Points, in no order, along strands that fork, close into loops and pass close to each other.
In the rows, 128 means zero.
Points whose rows are less than 79.7 apart are linked; no others are. Some points are linked to none.
Muper: [105 157  89  75 131 110  73 159 140  66 128 114 104  89 153 150 172 101
 164 179  91]
foni: [116  97 117 125 134 172 105 158  80 144 111 123 138 124 159 164 125 163
 156 164 116]
kig: [106 203 158 142 105 111 124 121 123 171 131 195  82 124  85  95  89 112
 106 111 112]
sak: [128 110 146 147 140 125 141 121 123 138 139 105 131 161 113 136 105 141
 101 108 142]
Let: [136 124 157 147 107  79 143 112 154 153 151  98 123 171 109 104 100 114
  66  61 161]
Kup: [157 152 143 142 104  95 105  82 169 142 153 202  75 116 134  65 140 122
  98 120  86]
modil: [110 106 110 141 101  91 100 101 154 133 131 160  84 148 156  73 149 158
 125 130 113]
Bul: [144 112 122 134 125 107 137 109 193 112 147 133 140 133 147  84 166 141
 136 120 128]
dunor: [ 91 151  95 105 112 112  93 122 120 121 120 165  85 127 150 110 136 126
 159 169 109]
Negez: [133  62 129 135 121  97 135 118 138 136 146  72 142 179 144 120 121 147
  85  84 165]
Fus: [ 86 141 152 158 124 112 151 130  85 168 117 125  98 151  65 140  69 119
  79  79 147]
Dus: [147 181 164 122 150 186 169 152  76 141 113 144 157  92  77 168  81  98
 124 135 129]
zop: [161 169 153 138 164 184 177 130  97 119 121 121 168 100  78 178  99  87
 125 140 127]
Zofo: [109 203 161 119 107 137 115 148  94 180 120 200  88 114 101 103  75 136
 112 126 125]
Buv: [ 86  67  63 110 123 112 105 133 130  86 102  97 122 126 167 145 195 127
 196 146 140]
Giki: [126 106  86  77 150 118 157 128 167  61 128  84 162 109 136 139 186  94
 167 140 148]
duga: [146 113 129 145  97  87  99  91 171 135 150 185  77 126 158  55 156 142
 101 123  94]
bedon: [ 77  91  63 122  98  91  83 120 132 106 104 137  85 133 173 109 180 141
 182 151 121]
Genep: [159  93 148 159 110 158  71 174 114 165 137  89 156 116 194 158 140 181
 135 157 106]
Dig: [143 155 127  86 140 191 105 177  92 143 106 143 160  74 162 166 111 146
 170 185 115]
nipa: [137 152 117  85 113  75 140  77 193 102 138 183  89 107 115  62 174  85
 121 106 121]
dugif: [ 95 112  82 118 109 128  68 153 102 116 106 131 106 107 178 150 171 141
 198 182 111]
vid: [114 126 126 119 160 161 153 126  72 123 113 131 141 131  97 168 101 120
 138 140 131]
bobi: [113 122  91 117 106 115  73 136 141 104 122 136 110 105 175 128 181 123
 185 180  98]
moze: [173 149 173 167 142 142 168 127 137 135 147  87 165 135  86 155  91  98
  79  93 139]
giv: [158 134 168 159 136 118 177 118 150 131 141  83 156 141  77 134 101 100
  73  70 157]
Kavaf: [ 87 181 131 124 119 112 133 112 113 149 123 177  84 136  88 112 101 113
 129 126 131]
ver: [135 158 100  75 119  73 113  95 185  81 144 173  83  95 133  78 179  73
 130 126 101]
Gena: [ 87 125 125 135 113  86 135  95 142 145 123 145  85 170  98  93 110 143
 105  88 153]
tuk: [133  74 105 154 127 139 105 145 147 107 131  93 163 111 175 151 195 150
 189 155 126]
geb: [178  88 140 140 161 144 191 117 157 101 133  68 190 140 107 136 143 123
  98  95 163]
dapag: [155 149 167 153 113  86 144 110 178 146 159 119 124 153 105  93 112 114
  73  70 142]
tupi: [147 101 136 167  97 124  65 146 146 150 146 125 120 129 188 110 155 178
 136 153  96]
rezor: [140 133 143 144 104 138  71 148 129 161 135 149 112 126 176 105 126 171
 127 163  94]
rik: [144 173 160 158 140 127 185 110 167 125 136 128 145 122  67 126 110  84
 114  94 138]
duno: [ 75  88  70 118 115 142  89 150  72 127  94 128 101 130 172 159 150 160
 190 164 121]
Gezot: [163  86 129 161 118 119 107 141 186 120 152  98 161 124 184 104 190 164
 146 127 120]
goke: [ 74 122  73  96 126 119 104 122 106 107 110 135  95 136 144 138 138 125
 172 159 124]
zesiz: [121 199 161  94 126 177 133 172  76 166 104 187 120  86 103 132  64 129
 130 129 144]
fod: [124  65 127 139 122 104 117 122 102 146 143  71 132 183 149 146  98 145
  80  93 156]
rosiv: [147 125 101  83 136 113 163 125 199  73 136 103 168 106 144 103 199 100
 162 131 140]
sibo: [133 133 127 116 108  79 141  80 189 129 137 180  88 130 116  45 160 119
 105  87 126]
mos: [ 86 128 119 135 150 133 183 108  70 122  90 130 130 129  40 159  97  82
 121 102 147]
lal: [138 187 151  87 113 163  91 177  98 168 104 203 115  79 157 100  75 166
 132 151 127]
zazag: [121  61 116 149 133 157  99 155  83 142 119  95 143 140 168 174 134 178
 144 144 116]
litev: [121 146 126 116 151 156 142 127 108 121 128 136 134 122 116 156 113 113
 152 156 125]
vene: [109 174 152 120 144 170 162 151  60 145 108 156 132 104  65 161  75  95
 124 126 137]
Mef: [116  81 121 139 139 116 143 113 138 126 130 103 130 165 122 123 125 152
 115 105 153]
rali: [137 135 150 140 135 145 120 137 116 149 143 125 127 145 130 142  96 151
 114 140 120]
por: [ 80  93  79 132  97  93  98 106 136 124 109 146  81 153 158  92 153 161
 155 136 124]
tizo: [137 106 151 151 153 144 160 124  95 131 127  97 150 150  93 160  95 126
  89 104 141]
pizal: [176 144 139 142 159 151 180 113 181  97 149 103 181 120 115 137 143 109
 130 123 139]
boz: [108 160 154 157 130 111 178 110 149 139 126 132 121 130  55 117  99  90
 109  85 144]
sivot: [153 143 162 123  98 135  75 169  91 186 149 123 123 142 176 129  72 167
  82 133 126]
bezo: [116 119 125 125 117  89 142  91 176 125 129 151 103 152 113  76 142 133
 115  96 143]
gil: [ 95 168 147 125 133 149 142 147  74 160 112 164 105 128  85 139  74 126
 114 123 143]
giri: [157 121 147 142 136 115 151 116 187 119 156 108 152 145 132 101 141 135
 112 102 138]
ges: [134 105 153 144 118  96 165 110 147 139 132  84 136 165  86 119 104 115
  69  57 174]
dirid: [169 139 160 139 128 101 167 110 202 124 156 122 143 147 118  82 144 122
  92  77 145]
lete: [ 94 169 159 150 123 134 151 149  74 173 118 149 106 129  64 138  61 114
  95  97 140]
pumim: [147 138 100 103 150 134 126 142 177  61 145  87 167  82 160 160 193  92
 176 166 114]
vogeb: [128 194 163 106 105 149  96 165  96 179 116 200  97 105 133  96  71 158
 112 132 128]
kese: [141 179 125  72 127 175  85 180 106 137 110 162 140  61 172 142 117 136
 172 192 108]
Vonaf: [174 125 155 159 125 133 110 137 171 137 171 102 154 134 169 121 134 156
 110 131 106]
lepul: [149  83 113 164 116 124  97 144 175 111 136 102 163 108 184 123 215 156
 184 146 123]
zim: [163  90 126 124 165 146 204 107 148  86 115  83 189 130  92 137 153 106
 124 104 165]
fikon: [163 111 152 158 125 156  97 156 137 149 155  91 157 127 175 150 126 166
 121 149 108]
zorar: [ 70  98  70  98 134 137 110 136  69 112  97 125 103 134 151 163 136 134
 181 162 127]
von: [174 115 147 152 162 155 170 121 154 106 146  85 178 129 116 151 131 124
 114 120 136]
noga: [ 78  92  55  94 115  88  90 134 133  77 103 110  96 125 163 130 190 119
 187 151 131]
kifod: [107 119 121 134 151 129 193 100 111 108  96 113 140 133  42 146 114  78
 121  93 160]
pitu: [172  87 143 169 114 118 104 143 180 132 170  80 161 136 188 117 161 162
 115 122 118]
zari: [138  73  97  94 162 143 191 108 140  65 107  82 182 127 107 145 171 104
 146 121 160]
mori: [164 159 161 157 157 165 178 127 119 128 132 108 164 117  78 163  97  98
 107 114 130]
momor: [125 121 130 131 159 142 177 103 125 105 117 111 148 131  76 151 119  97
 129 117 152]
seb: [136 143 156 137  96 107  85 144  93 187 158 115 110 167 155 124  65 137
  71 112 139]
Luruv: [132 175 139  95 120 164  99 160 104 152 117 174 123  93 151 123 101 147
 153 174 114]
gadu: [108 162  96  87 100 125  65 153 109 120 114 172  88  94 170 112 141 122
 165 190  92]
nuf: [122  74  86  97 156 135 161 120 143  73 116  82 169 120 132 152 177 108
 170 140 148]
tuka: [149 174 140 129 116 109 112  92 166 130 151 191  95 115 129  87 138 111
 123 132  90]
nokun: [146 117 108 103 126 106 155 110 199  99 137 131 145 124 143  76 190 119
 145 117 138]
gov: [119 141  97 112  92 105  60 130 135 107 120 169  84  92 177 105 175 119
 164 186  81]
gevo: [140  92 132 164  99 146  57 171 119 159 125 113 134 119 191 142 159 188
 161 163 104]
mosaz: [131  81 131 143 160 146 172 103  75 107  96  95 167 152  71 165 112 118
  95  97 143]
Rituz: [165 177 151 144 145 134 187 107 190 109 146 127 160 117  93 120 135  89
 124 102 138]
Bokod: [107  65 118 139 149 141 141 123  71 130 109 100 139 165 120 165 111 156
 109 116 134]
mizun: [144 176 132 116 116 125  96 114 153 129 144 182 104 100 148  97 140 117
 138 167  81]
lakam: [ 88 125 128 144 113  87 125 112 108 163 130 128  81 180 109 116  87 153
  87  91 151]
vufu: [132 173 152 131 128 142 120 135 121 158 139 161 115 129 123 120  98 140
 121 145 113]
boruv: [ 98 102 136 149 131 111 149 119  64 155 114 104 113 173  81 152  73 129
  70  76 155]
goz: [ 90 122 122 129 150 146 162 122  48 132  95 137 122 142  71 166  91 116
 119 113 145]
badeg: [116  87 137 144 124 100 139 117  88 151 131  82 128 181 107 147  81 126
  67  72 164]
gasab: [119 161 125 111 152 133 153 111 135 104 128 132 132 121  92 145 124  85
 147 138 137]
muga: [115 137 149 144 113 108 110 135  94 175 143 120  98 171 122 129  73 144
  78 102 142]
Lud: [ 95 154 134 138 127 103 154 102 136 139 122 152 101 145  76 112 108 110
 121 100 146]
pomaf: [122  71 122 136 161 156 158 114  57 106  96 105 165 155  96 177 114 133
 110 120 127]
Dupig: [153 146 161 127 106 152  74 173 110 181 134 137 126 121 179 121  91 180
 107 152 106]
vado: [152 164 138 128 141 144 134 118 165 119 154 140 143 114 138 128 136 117
 144 156 107]
vizaf: [105  69  85 131 137 138 112 132 118 107 113  99 140 124 158 159 170 145
 186 155 128]
vufim: [149 186 113  79 126  94  97 110 175  73 153 168  84  78 141 105 172  71
 129 152  73]
diz: [171 135 115 119 154 141 176 121 196  81 148 101 184 108 141 125 180 102
 153 134 135]
madi: [115  45 113 143 139 147 110 144  64 135 112  86 144 161 158 174 119 178
 116 125 118]
gubun: [144 181 149 113 118 146  98 136 127 155 132 182 108 105 146 107 111 138
 136 168  93]
Nir: [112 125 109  95 142 175 112 159  78 131 108 133 141 103 152 171 123 139
 172 181 116]

A fork is a point with three links, a tip a point with one. Leave the first point through the second and follow the links. Name the first fork or tip that comes.
badeg, boruv => rosiv
dirid, dapag => sak
lepul, Gezot => Gena
Genep, fikon => gubun
tizo, mosaz => Luruv

A piece is two or more points that can be reached from each other along the links. Count, over all rows, the pieces, the separate loops (a circle has one, a figure eight two, a Y none), the forks (points with three links) and the tips (points with one).
pieces => 3
loops => 6
forks => 7
tips => 1
